Each scene shows the same named points in several views. A view is turned or mirrored, and shifted as a whole, has a little noise and may leave points out.
In the rows, 128 means zero.

Scene 1
View 1
bome: [172 109  99 106 103 142 108 106 162 117 127 126 127 146 150 187 152 115
 112 150  93 138 163 140]
zas: [119 115 137  99 122 109 133  88 120  96 118 114 129  95 159 160 141 108
 108 103  81 117 141 124]
vavul: [165 123 136  82 137 159  89  91 167 109 139 127 125 140 124 182 193 108
  83 160 105 168 144 150]
nif: [155  87  80 119 111 122 147 115 100 142 142 135 140 121 197 177 134 110
  95 145  99 123 150 132]
bam: [118 106 134 105 133 107 146  93  85 115 140 128 140  94 180 151 144 107
  80 112  92 126 129 124]
Nef: [144 113 145  72 158 149  98  79 154 107 134 116 117 103 127 188 201 102
  79 156 115 165 137 147]
Fis: [101 101 139  73 153 116 123  72 139  89  95  90 104  47 142 203 166  99
 117 117 104 124 143 132]
vunon: [155 100  97 107 113 131 126 105 136 123 126 125 126 120 166 188 147 111
 109 144  96 129 155 137]
Div: [160 112 109 124  99 125 137 111 107 129 156 148 153 151 183 145 135 117
  83 131  81 134 143 128]
durid: [121  98 132  90 149 120 139  92  96 122 142 124 135  85 173 166 165 101
  73 132 107 139 126 132]
vili: [104 102 141  69 160 120 120  75 137  91 101  93 107  53 141 198 172  97
 107 126 108 128 139 133]
bupav: [132 130 156  99 116 120 115  86 138  87 127 127 134 124 139 150 154 114
 103 107  76 134 139 127]
zag: [140 112 133 103 126 123 129  94 114 113 142 132 140 116 162 153 154 112
  83 125  90 138 135 131]
Vubov: [115 114 151  72 152 125 109  74 146  90 108 102 112  75 132 186 174 103
 105 124 101 138 140 136]
radiv: [ 74 119 189  71 164  95 135  60  94  78 117 105 127  47 148 146 163 100
  85  85  88 126 114 121]
View 2
vili: [ 96 126  84  94  74 124 119 147 157  89 125  83 103 170 134 162 174 102
  68  84 156 162 154 101]
bam: [103 123 104  78 142 134  90  95 159 127 140 123 107 139 147 136 133 117
 111  80 153 149 151 105]
radiv: [117 154  93  97 113 126 124  90 148 113 141  90  99 153 157 131 190 121
  63  74 197 182 136  63]
bome: [ 77  91 117  72  85 109  91 130 168  71 133 140 162 164  95 158 101 102
 125  94  99 138 176 134]
Div: [ 89 104 120  65 145 124  72  85 164 118 146 157 142 139 123 133  87 114
 142  90 121 135 161 125]
zag: [ 92 115 105  74 124 125  91  99 156 118 139 129 121 147 135 138 117 112
 117  87 139 146 157 114]
Nef: [ 74 133  79  77  38  89 123 120 140  97 138 103 135 187 136 143 121  94
  90 101 122 172 163 119]
Fis: [ 98 122  89  99  82 128 119 154 161  82 122  83 105 167 128 165 181 106
  66  79 160 158 155  98]
Vubov: [ 99 128  98  96  70 113 124 130 156  76 131  94 126 173 121 154 173 108
  68  82 157 169 156  88]
vavul: [ 71 123  93  70  38  80 115 110 143  87 145 128 162 186 119 141  98  93
 111 104 106 168 169 124]
vunon: [ 83  93 107  73 109 123  87 137 171  92 129 127 133 154 111 158 111 104
 120  89 112 136 171 136]
nif: [ 84  89 107  67 146 140  70 128 169 120 130 135 112 138 131 154  97 106
 136  85 110 120 165 146]
bupav: [101 125 124  84 101 109 104  88 161  83 144 137 157 157 111 137 138 117
 100  86 150 165 159  86]
View 3
bome: [142 118 179  76 115 162 100 121 151 168 123  94 175 131  79 161 126 118
 130 121 131 138 128 146]
radiv: [123 152 130 143 124 124 159 138  97 180 166  52 135  46 130 174  88 113
 112  34 186  47  84 149]
bam: [128 174 133 114 154 142 130 122 138 164 154  95 145  74 114 167 102 124
 122  70 142  89 130 148]
vunon: [129 138 170  89 134 157 104 118 154 154 140  92 169 116  81 159 110 114
 134 101 141 132 138 149]
Nef: [141 128 151  87  97 144 118 124 122 211 152  19 185 110  81 189  95 102
  98 104 162 122 103 142]
vili: [113 121 168 121 110 135 128 135 115 164 166  36 170  87  92 169  81  94
 124  58 200  97  97 150]
vavul: [155 122 156  75  92 152 114 123 133 218 132  39 185 124  77 186 118 114
 100 128 138 132 108 139]
bupav: [157 120 148 101  98 146 136 133 119 196 122  90 145  89 111 166 129 130
 114  97 134  87  94 139]
Div: [151 174 137  86 155 159 117 114 162 171 128 124 150  98 103 164 129 140
 122 108 100 115 149 145]
durid: [124 174 133 109 150 143 128 118 137 176 166  62 161  82 101 178  88 112
 113  75 154 103 132 148]
Vubov: [125 116 164 111  99 139 126 135 114 179 152  45 163  92  96 172  94 101
 121  72 182  98  92 145]
zas: [127 140 157 117 128 142 131 130 129 156 142  98 142  84 111 158 111 120
 131  69 155  85 112 149]
Fis: [106 116 174 126 110 134 126 136 115 153 164  45 164  87  97 164  81  93
 131  54 203  94  96 151]
nif: [122 178 157  91 170 158 104 110 172 144 146 112 164 108  87 163 108 122
 134  96 129 134 164 151]
View 4
Nef: [150 137  81 174 159 141 115 123 140 174 185  88 109 145 155 141 100 140
 133 102 124 113 124 141]
bupav: [113 127  65 168 112  95 150 109 120 188 123  79  98 122 114 142 103 151
 139 107 135 110 145 138]
vavul: [138 138  79 161 170 126 109 121 116 191 176 107  88 157 147 134 103 155
 141 111 119  98 118 131]
zag: [ 93 122  70 156  98 102 129  89 123 184 169  97 138 121 126 162 120 153
 148 101 139 125 157 140]
bam: [ 94 120  65 162  76  99 138  83 131 178 162  87 150 108 124 171 122 148
 145  93 146 127 172 142]
radiv: [145 123  61 194  64 127 169 101 166 163 136  44 148  96 133 168 101 128
 127  85 153 133 182 147]
bome: [ 72 132  80 139 156  90 102 104 101 180 159 115 103 138 119 130 120 151
 148 125 115 118 109 145]
zas: [ 90 123  68 164  94  94 146  96 136 165 133  72 131 105 112 150 115 139
 138 106 137 131 152 154]
Fis: [121 132  80 178 121 135 136 112 174 131 146  48 141 104 132 138 109 107
 121 104 121 150 128 170]
vili: [129 134  80 178 125 139 132 114 171 136 152  52 140 109 137 141 108 112
 121 103 122 145 131 166]
durid: [111 124  75 167  96 119 124  91 141 173 186  87 155 117 142 173 121 142
 142  94 139 130 166 143]
nif: [ 43 120  80 133 108  88 100  73 108 174 187 122 158 120 120 167 144 152
 156 111 128 134 147 146]
Vubov: [132 133  76 179 128 130 135 120 157 152 146  58 120 120 137 138 103 122
 125 105 126 133 131 156]

Which points are out of place in each view (at most two, in the order of its rows)? Write - if all are in place.
view 1 -> zag
view 2 -> Vubov
view 3 -> bupav
view 4 -> radiv
